Points on a hilly landscape, in no order, each with its height.
From any point a ball takes the steepest step (drop divided by distance) to one of its 4 nearest points. It stops when none of these is lower. Distance is the straight distance between rows; heights are no part of it.
mut h=3.13: [ -9  -2  20 -14  -3   3  17 -30 -13 -17 -34  14  -7  -1   7 -19  12   4
  20   8  10   2  14  22  -7  23  -6  19 -16  10  -8   0 -12 -27  17 -22
  -2]
Gazuf h=0.75: [  1  -1 -11  -9  21   0  -3  15  -8  19  21  -3  27  12 -11   6 -20  12
  -5 -14  -9 -10 -11 -23   8 -15  -3 -22  18   1  13  21   8  24 -29  17
 -11]
parid h=6.83: [ 10   8  -8  13 -28   5 -11  11  28   8 -38   1  -6  -9  19  13  19 -14
 -14   8  13  -4 -12 -10 -11   7   3  12 -15   2   2 -30  12   5  10   1
   6]
vamef h=2.91: [  2  -4  -7  -1  10 -15  13 -17  -4 -13  26  -8 -19  -4 -23  -7  -6  -4
  11   0 -17   4  -2  13   3 -12  -2   2   6 -14 -14  -1  -9  -9  10  -8
   2]
neka h=4.61: [ -5 -12  12 -20  -4  11  16 -42 -19  -4 -46  30  -3  -1   5 -19   8   8
  21  -5  14   8  20  27 -17  29 -16  22 -13  29 -13  -1 -14 -32  19 -27
   1]
bevum h=0.51: [ 11  11  -9  22 -19   6  -5  17  21  18 -16   1   2   2   4  11   8   1
 -21   3  -5   0 -11  -9  -9   4  -2 -17  -2   1   1 -11   6  12   0  12
   5]
puz h=2.04: [ -6   6  15  24  -4  24 -26  39  -3  13  12 -10  18  -5   8  18   5  14
 -22   3 -13   3   1  -7  20  -2  12 -34  -2  -4  10  15   6  27 -24  17
  -3]
Bil h=5.81: [ -3  -2  21 -18 -10   7  13 -31 -18 -16 -39  20  -4  -4  11 -20  17   8
  14   5  13   9  21  22 -12  31 -10  27 -15  17 -12   1  -9 -30  22 -24
   0]
Seve h=3.03: [  5   9  -7   7 -18 -12  -5   3  26  -1 -12   1 -12   3  11   0  14 -20
   0   7   8  -3  -6  -4 -11   5   2  16  -7  -3  -3 -19   3  -8  17   3
   5]
simab h=1.96: [ -8   3  19  20  -3  22 -29  38  -4  10  22 -14  19 -10  11  16   3  16
 -18   5 -11   2   2 -12  26 -13  18 -30  -4  -8  12  20  10  28 -29  20
   2]
vidit h=4.03: [  3 -18  -6  -4  18 -14  19 -22 -18 -14  32  -7 -18 -10 -24  -5 -10  -1
  16   4 -15   3   3  20   6 -13   0  -6  12  -6 -13   3  -9  -8   6 -13
   5]
kodo h=2.32: [ -1   8  -1   3  -2 -20   9 -12  12 -12   7  -7 -18   2   0 -10   4 -12
   9   2  -3   2   0  12   0  -3   1   9  -4 -10  -9  -5  -5 -15  19  -4
   2]
zates h=1.72: [  3  -4 -20 -15  28 -11  -5   5 -14  12  32  -3  18  16 -19   4 -35   5
   3 -22  -3  -9 -12 -27   5 -24   1 -11  24  -4   8  18   3  21 -24  10
  -7]
zovur h=1.29: [  1   4   5  16   1  18 -13  33   3  18   7  -7  22   1   3  12   0  16
 -23  -3 -10   0  -1 -10  16  -2   5 -34   5  -2  10  17   7  26 -19  21
  -3]
Nitu h=2.51: [ -4   0  28 -14 -19  11   0 -16 -15 -17 -28  12  -8  -3  22 -13  25  -2
   3  16  22   7  21  12  -3  36  -9  44 -17   8  -8  -9  -1 -28  25 -20
  -3]
tadul h=3.37: [  7   6  -6  12   3  10  -2  20   5  23   7  -6  18   6  -3   7  -3  10
 -20  -7 -13  -1  -6  -9   2  -3  -2 -25  11   2   9  10  10  20 -10  20
  -9]
Gilen h=6.20: [ -4  -1  24 -19 -15  10  12 -29 -18 -14 -45  20   0  -3  14 -20  22  10
   8   7  13   8  23  21 -13  35 -14  34 -14  18 -14  -1  -8 -34  23 -25
  -2]
ros h=3.46: [  9  12   2  26 -25  16 -15  29  12  15 -30   4   1  -7   8  18  13   9
 -23  11  -3   1 -10  -5  -9   7   3 -26 -10   4   3 -14   9  16  -7   9
   3]
dep h=4.32: [ 12   6 -20  10   3  -3   2  10  13  16   7  -5   2  11 -10   3  -7  -6
 -14  -8 -15  -1  -8 -10  -6  -6  -5  -9  11  -2   1  -4   2   5   2  10
  -5]
bisu h=6.38: [  6   5 -15   5   1 -15   5  -3  12   3  16  -8 -13   5  -9   0  -3 -14
  -4  -5 -14   1  -5   2  -6 -10   0   2   7  -8  -4  -4  -2 -10  13   3
  -1]
faz h=1.00: [  1   8   5   5 -24   5 -16   0  18  -4 -27   2 -10  -9  25  10  26 -24
  -5  11  26  -3  -1  -6  -7  19   1  41 -17  -1   4 -29   9  -8  17 -10
   3]
sese h=3.77: [-14 -18  -4  -9  14   6  31 -42 -16 -14 -32  17  -9  -8  -7 -15 -16   9
  34   2   7   7  16  36 -10  12  -3  -3  -5  18  -9   2 -18 -30   4 -16
  -1]
galur h=3.71: [ -3 -16  -6 -10   3  15  21 -52 -17  -3 -44  33  -5  -2   1 -17  -7  -2
  27  -8  16   5  17  30 -20  27 -12  22  -8  37 -14  -3 -16 -30  19 -27
   0]
potut h=1.34: [  2   5  19   3 -25  15 -22  -2   3  -8 -26   1  -5 -16  27  10  36 -23
  -8  18  34   5   6  -2  -9  31   0  55 -15   1   2 -36  13 -15  27 -15
  -6]
mepe h=2.43: [ -1  -3  -2  -1   8 -18  15 -19  -2 -15  20  -5 -21  -5 -10 -11  -2  -5
  14   3 -10   0   3  17   1  -8   0   3   1 -10 -10  -3 -10 -18  15  -9
   4]
pafo h=8.01: [  0 -15 -28 -25  39 -14  -1   4 -22   5  34   3   7  16 -29  -1 -50  11
  14 -18   3 -12 -17 -35   3 -32   2 -17  23  -9  10  22  -8  25 -40   6
   1]
Lokop h=7.17: [  7  14  -6  10 -24  -4  -6   7  31   5 -21   1  -9  -1  16  11  13 -16
 -10   3  13  -3  -7  -9 -12   6   0  12  -9   0   4 -28   3   0  12   4
   5]
sotop h=4.02: [  0   9   3   2 -18 -10  -2  -6  19 -10  -9  -5 -18  -2  15  -5  17 -18
   2   7   9  -1  -1   3  -6   7   0  25 -12  -6   0 -19   1 -13  18  -4
   3]
kuv h=1.41: [ -1   1   6   8   4  16  -9  30  -1  15  15  -9  30   2   3  10  -3  19
 -18  -2  -8  -3  -4 -10  19  -7   9 -32   3  -2  15  22   8  28 -25  18
  -7]
Dobov h=3.43: [  8  -3 -16  -3  21 -13   2  -7  -7   9  33  -7   1   7 -27   2 -21  -7
  -5 -14 -15  -3 -12 -10   0 -17  -4  -4  20  -6   1   7  -3   3  -3   3
  -3]
zov h=1.79: [  5  13  -2  26 -17  17 -11  29  13  16 -17   2   6  -6   9  14   8   6
 -25   9  -3   7  -6  -7  -1   6  -1 -30  -5   3   5  -9   8  19  -6  14
  -1]
tafe h=3.24: [-12 -14   1 -10  10   9  25 -42 -13 -14 -38  23  -8  -4  -3 -17 -11   7
  36  -2  12   2  14  31 -12  15  -8   5  -6  22 -12  -1 -18 -30   8 -22
  -2]
Velo h=5.13: [  9  11  -6  22 -29  15 -13  20  25  11 -38   5  -2 -10  13  19  13  -3
 -21   8   9  -3 -11 -11 -13   7   2  -8 -14   5   0 -25  10  13   1   5
   4]
depos h=2.06: [ -2   5  26  -9 -21   5  -5 -13  -5 -16 -24   5 -11  -3  24  -5  31  -9
  -1  19  24   8  20  10  -5  30  -3  45 -17   6  -2 -17   3 -24  27 -19
  -2]
solu h=3.66: [ -7  -5   5 -15  19   2  -7  35  -3   8  34  -8  31   5  -1   1 -14  28
  -1  -5  -8  -6  -8 -19  21 -25  11 -33   8  -1  17  29  14  36 -44  24
   5]
Sem h=3.12: [ -9 -13   5 -15   5   7  22 -44 -14 -13 -43  25  -5   0   1 -16  -3   9
  31  -2  12   6  17  30 -11  20  -7  11 -10  23 -11   2 -16 -28  12 -22
  -2]
bebun h=3.16: [ 10  11 -10  20 -24   9  -9  18  27  11 -30   4  -3  -6   9  15  13  -4
 -20   7   3   0 -12  -6 -13   5   0  -9  -7   5   0 -26   5   8   3   7
   3]
pesan h=5.97: [  8   4 -11   6   6   3  -3  19   4  23   9  -4  22   9  -7   9  -8   3
 -19 -11 -12  -5  -6 -14   2  -7  -4 -22  15   1   6   9   7  14  -9  18
  -7]
Bik h=3.68: [ -2   7   4  -1 -13 -14   4  -5  14 -16  -6   2 -23   2  11  -8  15 -16
   6   7   9  -1   0   5  -3   5   3  24 -13  -7  -7 -14  -1 -14  17  -5
   5]
fav h=2.50: [  5   7  -7   9 -12 -12   1   0  25  -1  -5  -3 -16   5   4   2  10 -20
  -2   1   3  -2  -6  -1  -7   0   0  12  -6  -6   0 -18  -2  -8  17   5
   6]
lisi h=2.14: [ -7   5  24 -11 -18   5  -4 -12  -6 -21 -24   4  -9  -2  20 -10  29 -10
   4  16  21   7  17  12  -5  28  -5  41 -18   2  -4 -12  -2 -25  24 -19
   0]
Defo h=2.47: [ -3  -4 -13 -15  25  -6  -1  16 -10  17  23  -1  26  11 -14   4 -29  18
   3 -18  -6  -9 -11 -25   7 -20   0 -19  23   1  15  25   4  23 -34  16
  -7]
Papib h=0.74: [ -2 -11  -1  -2  12 -11  23 -25 -11 -22  12  -4 -22 -13 -15 -11  -5   5
  22   8 -11   7   6  27   5 -11  -1   0   5  -5 -11   1 -11 -13   9 -12
   5]
rab h=2.27: [ -5  10   7   1 -17 -10  -3  -3  17 -12 -12  -1 -17   1  18  -4  18 -19
   7   9  16   0   2   4  -5  11   0  32 -13  -5   1 -18   0 -14  21  -6
   5]
milov h=0.58: [  4  -5 -17 -15  25  -5   0   6 -13  17  24  -3  19  13 -16   2 -29  10
  -3 -17  -7  -7 -15 -27   3 -21   0 -17  20   0  10  19   4  21 -24  15
  -7]
Zudeg h=2.41: [  2   7  -3   4  -8 -15   2  -2  21  -7   5  -5 -17   5   2  -7  10 -13
   4   2  -2   0  -2   4  -5  -1   1  12  -3  -9  -4 -13  -1 -10  18  -3
   5]
Lir h=0.96: [  2   8   3   2 -26  -3 -13   0  20  -8 -23  -3 -13  -8  20   4  24 -25
  -4   9  21  -3   0  -4 -11  14   2  34 -13  -3   4 -28   7 -10  18  -3
   2]
Dela h=1.80: [ -9  -3  10   2   8  12 -14  36  -5  15  22 -12  31   0   5   8  -5  22
 -14   1  -6  -5  -4 -14  26 -17  11 -31   4  -2  16  27  12  31 -35  21
  -1]
Gono h=2.00: [  7   8 -15  14 -15  -2  -5  10  26  10 -11   0  -5   3   6   4   7 -12
 -10   0  -1  -1  -8  -7 -10   3  -1  -1  -1  -1   1 -21   5   2   8   7
   2]
pamil h=4.21: [ 12  10 -13  13 -23   5  -7  12  30   8 -26   2  -6  -3  11  11  12  -9
 -14   3   6  -2 -11 -10 -14   5   1   1  -9   2   3 -25   9   3   8   8
   8]
nug h=2.25: [-12  -5  13 -10  -1  -3  19 -28 -10 -24 -22   8 -13  -6   5 -16   1   3
  27   6   4   8  14  27   0  12  -1   7 -12   5 -11   2 -15 -23  12 -20
   2]
Dapom h=3.38: [ -9 -13   9  -5  12  -3  30 -32 -12 -24 -15  10 -14 -12  -5 -16  -8  12
  30   5   1   5  10  36   0   3  -1  -1  -5   6 -11   3 -16 -25   9 -13
   2]
Riso h=1.55: [  1  14  10  33 -22  23 -21  34   5  14 -17   1   6  -9   8  21   9  19
 -25   9 -11   6  -5  -8   3   8   6 -36  -7   2  -1  -4   9  23 -11  11
   2]
kobat h=3.20: [  0 -19  -6  -4  23  -9  26 -30 -19 -20  23  -3 -22 -16 -24  -9 -14   7
  25   8  -9   9   7  28   3 -12  -5  -7   8  -5 -14   3 -12 -11   1 -11
   6]
Beke h=3.31: [ -8 -22 -14  -7  10  13  26 -54 -16  -4 -41  34  -9   0  -6 -16 -18   2
  31 -13  16   5  15  33 -17  20  -2  11  -4  37  -9  -3 -22 -34   9 -26
   1]
vaz h=4.92: [-10  -5  11  -6  10   6 -15  40  -3   6  37 -14  28  -5   6   1  -9  23
  -6  -2  -6  -9  -7 -16  24 -24  18 -30   2  -5  18  30  13  40 -43  24
   7]
deka h=2.10: [  2  -8 -22 -22  32 -12  -2   1 -17  12  30   4  15  15 -24   2 -36   7
   6 -20  -3 -12 -12 -29   3 -26  -1 -11  21  -3  12  22  -3  21 -32   7
  -5]
fimi h=1.54: [ -5   2  12  15   3  19 -20  36  -3  14  17 -14  26  -2   6  15   2  21
 -20   2 -10   1   0 -13  20  -8  11 -32  -2  -4  14  22  10  28 -24  17
  -3]
vekuf h=1.21: [  7   9  -7  17  -4  16  -6  24  10  21  -3  -6  16   7  -2  13   3  11
 -23  -3 -12   0  -6 -10   1   1  -3 -30   6   3   5   6   8  18  -8  17
  -3]
Sada h=2.17: [  3   4  -7   1   9   7   0  19  -2  23  14  -5  25  11  -8   7 -11   9
 -15 -11 -11  -4  -7 -15   8  -9  -2 -24  12   1   9  19   9  22 -18  21
  -6]
sutu h=4.36: [  6  -1 -10  -2   7 -19   6 -10   2   1  23  -7 -13   4 -15  -5  -8 -14
   2  -7 -13   2  -3   4  -1 -12  -2   3  13 -11  -9  -2  -5  -7  11  -2
   2]
pazup h=4.60: [ -6  -5  -3 -19  20  -3  -3  27  -6  10  28  -5  32   8 -10   3 -20  24
   2 -12  -4  -9 -13 -22  16 -22   5 -28  12   1  18  30   8  33 -44  20
  -2]
vel h=2.65: [-10   1  13  -9   3 -11  19 -22  -4 -25  -9   4 -16  -6   2 -14   3   5
  25   8   0   4  11  25  -2   3  -2   6  -8   0  -8  -1 -13 -22  18 -14
   2]
Soli h=1.40: [ -5   9  16  33 -17  25 -24  39  -3  10   2  -9  13  -7   8  21   8  14
 -27   5 -10   5   0  -7  15   1  12 -35  -8  -3   3   4   8  22 -18  13
   2]
niz h=1.49: [ -3   6  22  -6 -21   5  -7  -6  -4 -18 -22   3  -9  -2  24  -3  32 -13
  -1  16  25   6  14   7  -5  30  -4  45 -15   1  -2 -16   4 -21  24 -16
  -2]
dom h=3.67: [-11   0  22 -11  -8  -1  12 -21  -8 -24 -21   7 -13  -2  16 -15  18   0
  17  10  12   4  14  19  -3  20  -4  24 -16   1  -8  -3 -11 -24  21 -17
   5]
mimib h=2.56: [-12  -8  13 -16  -2   5  19 -36 -17 -14 -39  23  -6   0   6 -19   5   8
  25   2  11   4  18  31  -7  23  -9  17 -13  20 -14   0 -13 -27  16 -24
   0]
sipos h=4.41: [ 12   6 -15   8   0  -8  -1   4  18  13   6  -5  -1  12  -8   1  -2  -9
 -10  -8 -10  -1  -9  -7  -8  -3  -6  -8   9  -4   0  -7   3   2   9  10
  -2]
rebut h=2.58: [ 10   6 -13  14 -10  -4  -2  12  24  13  -4  -4  -2   8   0   6   4 -10
 -18  -5  -8   2  -7  -6 -10  -2  -3  -9   2  -2   0 -12   5   5  10  14
  -1]
pava h=3.70: [ 10  -3 -17  -3  14 -12   2  -4  -1   9  27 -11  -1   6 -19   0 -15  -9
  -3 -13 -15  -2  -7  -6  -1 -17  -5  -4  17  -5  -2   3  -1   1   0   3
  -7]
Karib h=2.55: [  3   5  -6   5  -3 -18   7  -6  12  -6  11  -4 -18   5  -4  -5   3 -15
   2   1  -9   0  -2   7  -4  -5   0   8  -2  -8  -6  -8  -6 -10  20  -3
   4]
temit h=4.95: [  5   9  -4   2 -24  -4  -8   1  28  -1 -19   0 -13  -3  18   6  18 -20
  -4   8  15   0  -7  -5 -10   8   4  21 -11  -2   2 -26   8  -8  18   2
   5]
der h=4.80: [ -2   9  24   2 -23  16 -13  -6  -5 -15 -27   7  -7 -11  26   1  38 -15
  -6  19  31   8  17   6  -6  36  -6  57 -16   2  -2 -23  11 -22  28 -22
  -7]
Retub h=0.32: [  1  -4  -6  -9  16   3  -3  23  -6  18  17  -6  32  10  -9   6 -15  19
  -6  -9  -8  -9  -9 -16  10 -15   1 -25  15   1  15  25   9  26 -32  19
  -8]
mosis h=3.15: [  1  -1  -8   1   1 -20   9 -10   7 -10  20  -7 -18   0 -10  -8   1 -13
   5   0 -13   0  -3  10  -2  -7  -1   6   4 -12  -9  -7  -8 -13  15  -3
   2]
kodif h=3.97: [ -8 -15  -2  -4  19   0  34 -38 -15 -23  -9   7 -17 -14 -15 -11 -14  10
  33   7   0  13  12  39  -2  -1  -2  -7   1   8 -10   5 -16 -20   1 -12
   0]
vipon h=2.88: [ -9  -8   5  -8  11  -9  28 -28 -11 -25  -4   4 -16 -10  -7 -14  -6   8
  28   9  -1   4   7  33   1  -2  -2  -2  -7  -1  -9  -1 -12 -19  10 -14
   1]
desut h=3.95: [ 10   3 -18   4  10 -11   3  -1   7  13  22  -5  -1  11 -16   0  -9  -9
  -9 -13 -15  -3  -8  -6  -5 -12  -6  -5  17  -3  -4   2   1   3   4   8
  -7]
piruk h=1.98: [-12  -6  15 -14  -1   2  21 -32 -13 -17 -34  18  -7  -4   4 -17   2  10
  27   7   7   5  18  31  -8  17  -7  12 -11  14 -11   0 -12 -28  14 -21
   2]
sugif h=1.92: [ -3 -11 -18 -26  31 -13   0  14 -12   7  31   7  23  15 -21   2 -40  19
  13 -18  -2 -11 -16 -30   6 -29   4 -21  21  -1  14  28   1  29 -45  14
   0]
Pur h=0.85: [ -3   9   9  -2 -23  -6  -9  -2  12 -13 -19   2 -15  -2  21   1  22 -22
   1  12  23  -1   3   1  -5  14   1  36 -14  -3   1 -22   4 -15  21  -7
   5]
dovof h=2.42: [  5  -7 -19 -11  24 -11  -1  -1 -14  15  31  -1  14  13 -21   4 -30  -2
  -3 -21  -9 -11 -11 -27   1 -22  -4  -8  19  -3   4  14   1  16 -18   7
  -6]
Bet h=2.73: [  7   9 -12   8  -5 -14   2  -1  21   6   4  -2 -13   5   0  -2   4 -15
  -6  -2  -6  -1  -6  -2  -8  -3   0   5   1  -7  -4 -14   2  -5  13   7
   2]
fimid h=3.25: [ -6 -20  -8 -11  10  11  24 -50 -13  -6 -43  32  -6  -1  -2 -13 -13   6
  32  -7  15   5  13  30 -20  20  -9   8  -4  29  -8  -3 -19 -32  11 -25
  -1]
Zed h=4.99: [ 12   6 -14   5   7   0  -2  10   4  21  10  -7  12  12 -10   4  -7  -2
 -15 -11 -14  -1  -8 -12  -2  -4  -3 -15  16   1   4   6   3   9  -4  14
  -6]
gugez h=0.91: [  1   8  16   5 -25  10 -18   0   4 -11 -27  -3  -4 -14  29   8  36 -23
  -5  13  30   2   5  -2  -6  30  -2  53 -13   3   0 -32  11 -14  24 -16
  -3]
Meke h=0.76: [ -4  -2   5  -9  13   5  -7  32  -4  11  26  -9  32   4   2   6 -12  22
  -5  -3  -3  -7  -5 -16  17 -21   8 -30   8  -2  14  31   8  32 -37  22
  -1]
por h=3.86: [  5 -16 -18 -11  25 -14   5 -14 -20   2  38  -8  -9   2 -33  -1 -25  -8
   2  -9 -16  -2  -5  -7   4 -23  -1  -1  19 -13  -6   8  -7   3  -1  -7
   2]
Sab h=1.11: [  0  -1  -2   1  14   9  -6  24  -3  18  17  -6  30   9  -4   8  -7  16
 -10 -10  -9  -5  -7 -18  12 -13   2 -27  13   1  17  23  11  25 -31  18
  -8]
kisap h=7.63: [  7  10  -6  11 -29   3 -14   6  24   2 -37   1  -5  -7  20  12  22 -19
 -11  11  21  -3 -11  -5 -12  10   3  23 -16   2   2 -34  14   1  12  -1
   4]
Bude h=5.50: [ -7   2  25 -15 -13   2  11 -19 -12 -20 -32  12  -7   0  16 -18  18   4
   9  13  12   3  21  18  -6  29  -8  30 -16   8 -12  -1  -8 -28  21 -21
   0]
zake h=4.16: [  8   1 -13   0  15  -2  -2   6   1  18  16  -4  16  13 -14   6 -13   1
 -13 -16 -13  -5 -11 -15  -1 -12  -4 -15  19   0   2  11   3  10  -9  14
 -10]
paniz h=2.01: [  9   8  -9  18  -8   8  -7  17  16  21  -6  -2   7   8   0  12   0   2
 -22  -2  -8   3  -6 -10  -4   1  -1 -22   8   3   4  -3   8  16  -2  16
  -3]
Gul h=1.56: [ -9   1  12   7   7  15 -18  39  -4   9  22 -14  26  -3   7  11   0  20
 -16   2  -6  -1   0 -15  22 -14  12 -31   1  -7  16  24  12  32 -32  22
   0]
Zaven h=2.39: [ -7   9   2  -4  -6 -16   8  -9  11 -19   3  -3 -19  -2   7  -7   8 -12
  10   4   1   1   1  13  -3   2   1  12 -10  -7  -7 -10  -4 -15  21  -7
   6]
rig h=4.45: [  9 -21 -15 -10  28 -12   9 -25 -27  -5  46  -7 -15  -4 -29  -3 -22  -6
   7  -5 -12  -5  -3  -1   5 -21  -3  -3  20 -13  -9   7 -11   2  -9 -13
   2]
miv h=0.97: [  0   9  20  -3 -20   1  -8  -9   2 -21 -20   3 -10  -3  25  -2  29 -14
   4  14  25   4   8   4  -4  25  -4  43 -17  -1  -3 -15   4 -21  21 -15
   0]
dez h=2.15: [ -4   9  23  -4 -22  10  -7  -7  -6 -16 -23   5  -9  -6  27  -3  35 -14
   0  16  26   3  14   5  -5  31  -3  52 -17   0   1 -17   7 -22  23 -17
  -1]
visu h=4.37: [  9   2  -9   3   1 -19   6  -7   7  -3  18  -6 -15   1 -10  -5  -4 -10
   2  -7 -13  -1  -4   6  -2 -10  -3   5   4 -11  -6  -3  -2 -10  15  -1
   1]
porer h=1.62: [ -1  -8 -15 -22  27  -8  -2  11 -12  14  27   3  22  13 -17   5 -34  14
   4 -20  -4 -11 -12 -27   7 -24   0 -21  20   0  15  24   4  26 -37  14
  -4]
Nagip h=0.60: [ -5   9  19  -7 -17  -1  -4  -9   4 -18 -19   1 -13  -3  23  -4  24 -15
   3  15  23   1   8   6  -2  19  -3  41 -17  -3   0 -17   1 -17  23 -13
   3]
furit h=0.63: [ -9   3  19 -12  -9 -11  14 -19  -3 -24 -18   6 -14  -3  11 -17  14   0
  19  11   8   3  11  20  -2  12  -2  22 -12  -5 -10  -2  -9 -24  19 -14
   4]
lege h=0.77: [ -3   9  13   0 -25   4 -11  -5   6 -12 -23   4  -7  -6  23   3  30 -19
  -3  12  29   1   7   1  -6  21   0  46 -17  -1   2 -25   7 -17  23 -13
   4]
zigi h=4.05: [  8 -18 -16 -11  31 -13   4 -22 -25  -2  44  -6  -9  -3 -33  -3 -21 -10
   7  -8 -13  -7  -5  -5   6 -24  -2  -3  18  -9  -7  10  -7   5  -8 -13
   3]
veza h=0.40: [  5  -3 -11  -5  17  -2  -1  15  -4  17  20  -4  25  13 -12   6 -19   9
  -9 -18 -10  -8 -11 -23   4 -13  -3 -22  16   3  10  18   4  19 -22  18
  -8]
Lirov h=2.28: [ -3   2   4  -1  -1 -15  13 -14   4 -16  11  -5 -18  -2  -5 -11   2  -6
  16   4 -11   1   3  14  -2  -3   2   6  -5  -9 -10  -6  -7 -18  16  -8
   4]
zuti h=3.28: [ -3 -12 -24 -26  32 -15  -1   6 -17   8  30   4  12  14 -23   3 -44  12
  12 -24   0 -13 -16 -34   4 -29   1 -19  21  -5  11  22  -5  25 -42   9
   3]
tuno h=3.05: [  9  -8 -17  -9  25 -12  -2  -8 -13  12  31  -3   4   8 -26  -1 -28  -5
  -1 -18 -13  -7 -10 -17   1 -24  -2  -2  21  -4   2  11  -5   7 -10  -1
  -6]
tet h=2.80: [ -2   5  28 -10 -19  12  -5 -13 -11 -19 -30   8  -7  -5  25 -10  31  -5
  -5  17  25  11  23  14  -9  35 -11  48 -17   3  -6 -13   1 -27  28 -23
  -2]
dobar h=0.68: [  8  11  -3  22 -11  16  -8  29  12  20 -13  -2   8   2   5  11   7   5
 -26   2  -8   1  -4 -10  -1   5  -1 -27   1   2   6  -1   7  21  -8  16
  -1]
Fil h=1.50: [  8  10 -11  20 -21   7  -7  18  25  15 -22   1   1  -1   5  12   9  -6
 -20   2  -2   0  -8  -9 -12   7  -1 -12  -6   7  -1 -17   5  10   2  13
   3]
daki h=3.04: [  9  -3 -17  -5  17  -9  -4  -2  -7  17  27  -2   8  13 -23   4 -22  -2
  -5 -19 -13  -4 -12 -19   0 -16  -4  -6  20   0   5  10   2  11  -8   8
  -9]
zanu h=2.36: [ -8  -2   6  -3  13   8 -10  33  -5  14  25 -13  34   1   0   6  -7  24
 -10  -8  -6  -6  -5 -17  19 -15   6 -30   6  -3  18  30  12  32 -34  20
   1]
Kito h=2.40: [-10  -3  15   3   5  17 -27  43   0   7  35 -18  27  -9   8  10  -1  15
 -15   1  -7  -2   2 -13  28 -24  21 -31  -5 -10  15  26  11  35 -39  19
   5]
Fenes h=1.28: [  7   6   0  18  -1  12  -8  30   5  20   1  -6  17   4   0  11  -2  12
 -22  -1 -14  -1  -4 -10   5   0   0 -32   6   3   8  10   8  19 -14  17
  -6]
kupi h=3.29: [  8 -13 -22 -16  30 -14   0  -9 -18  10  37  -3   2   9 -30   1 -32  -6
   0 -18  -9 -10 -10 -22   2 -25   3  -4  20  -5   0  14  -8  11 -16  -3
  -2]
Supob h=3.56: [  7 -13 -19 -13  29 -15   4 -14 -24   4  40  -5  -6   7 -29   0 -28  -8
   6 -13 -10  -4  -8 -12   4 -25  -1  -5  21 -11  -7  11  -8   5 -10  -7
   2]
monu h=3.98: [-12 -14   1  -5  14   3  30 -40 -15 -20 -26  13 -13 -11  -6 -14 -12  13
  32   6   3   7  14  35  -5   4  -4  -5  -4  11  -7   1 -15 -27   1 -13
   2]
figak h=1.13: [  0   9   9  26 -11  23 -14  34   3  19  -1  -4  14  -2   6  12   3  15
 -24   1 -10   4  -3  -7  10   3   4 -35  -3  -1   5   7   8  24 -16  17
  -2]
nazof h=4.54: [  8   2 -15   5   4 -13   9  -4   8   8  23  -7 -10   6 -15  -1  -6 -12
  -5  -7 -14  -1  -5  -3  -4 -11   0   0  11  -7  -4  -2  -3  -4   8   6
  -1]
tomal h=3.85: [  9   7 -17  13  -7  -1  -2  10  21  22  -5  -5   1   6  -2   4   0  -4
 -18  -6 -10   0  -8 -11  -8  -2  -4 -15   9   0   5  -6   5   8   5  16
  -2]
litad h=1.95: [  0   9   1   2 -22  -7  -6   1  19 -10 -16  -2 -15   0  20   0  20 -23
   2  11  21  -1  -3   1  -7  10   3  29 -12  -4  -2 -26   6 -11  18  -7
   6]
fupi h=3.58: [ -6   3  17 -10 -14  -7   8 -11   3 -21 -15   3 -17   0  16 -12  19  -9
  14  11  12   4  10  11  -2  19  -2  29 -16  -3  -6  -9  -5 -23  23 -13
   7]
Vage h=3.17: [ -8  -2  18  23  -6  23 -42  42  -1   4  31 -18  17 -14  14  20   3  11
 -17   3 -10   2   2 -12  29 -16  26 -29  -6 -13  11  18   9  31 -31  16
   4]
tik h=0.36: [ -5  10  14  31 -17  23 -26  42   4  11  -5   2  10  -6   8  20   8  17
 -26   8 -11   7  -1  -5  10   7   8 -33  -5  -3   3   3   7  23 -13  12
  -1]
pade h=1.19: [  3   8   2  21  -5  17  -9  29   3  19   0  -9  17   0   2  14   3  12
 -25   3 -12   0  -2  -8  11   2   1 -35   3   2   8   8   9  26 -13  19
  -5]
mifas h=4.33: [-11  -3  18  17   0  19 -56  45   8   2  44 -24  17 -21  17  22  -4   3
 -11   1 -12   0  -1 -22  27 -30  33 -21  -5 -12   8  15  11  36 -36  25
   9]
febe h=0.80: [-13  -2  18 -11  -4  -3  20 -28 -11 -22 -30  12 -10  -4   8 -19  10   5
  23   8   9   3  15  26  -6  16  -3  15 -16   7 -12   0 -10 -27  17 -22
   0]
Vukul h=0.65: [ -6  -5   9  -5   5 -12  24 -24  -8 -25   2  -1 -20  -9  -9 -15  -2   3
  25   7  -8   7   9  29   1  -1  -2   2  -3  -5 -12  -1 -11 -21  12 -14
   5]
donu h=3.51: [  6 -10 -13  -4  13 -20   6 -14  -6  -5  34 -10 -12   1 -22  -2 -13 -11
   5  -8 -13   1  -4   5  -2 -15  -2  -1  12  -7  -9   2  -7  -6   7  -6
   1]
pubig h=2.13: [ -7   0   8  -4  -3 -14  17 -17   0 -22  -1  -2 -19  -3   0 -13   5  -2
  19   7  -1   0   6  21   2   1   0  10  -8  -5 -10  -4  -9 -18  17 -11
   4]
bakil h=3.90: [  6 -13 -12  -7  23 -14  10 -22 -17  -3  37  -9 -13  -2 -28  -2 -19  -8
   5  -5 -14   1  -1   2   3 -20  -3   1  14  -9  -8   4  -9  -2   0 -13
   0]

Call two points neighbours if one is among the 4 nearest of the other. Go from one point of each pair to the other, from neighbour to neighbour, staying as low as possible. Name the highest point that can't be avoided.
Vukul / Nagip: fupi
Vukul / febe: vel
Meke / tik: Dela

For each start below, name the point where the ball stops.
Lokop: Vukul
nazof: milov
galur: febe
bisu: Vukul
mifas: tik
Kito: tik
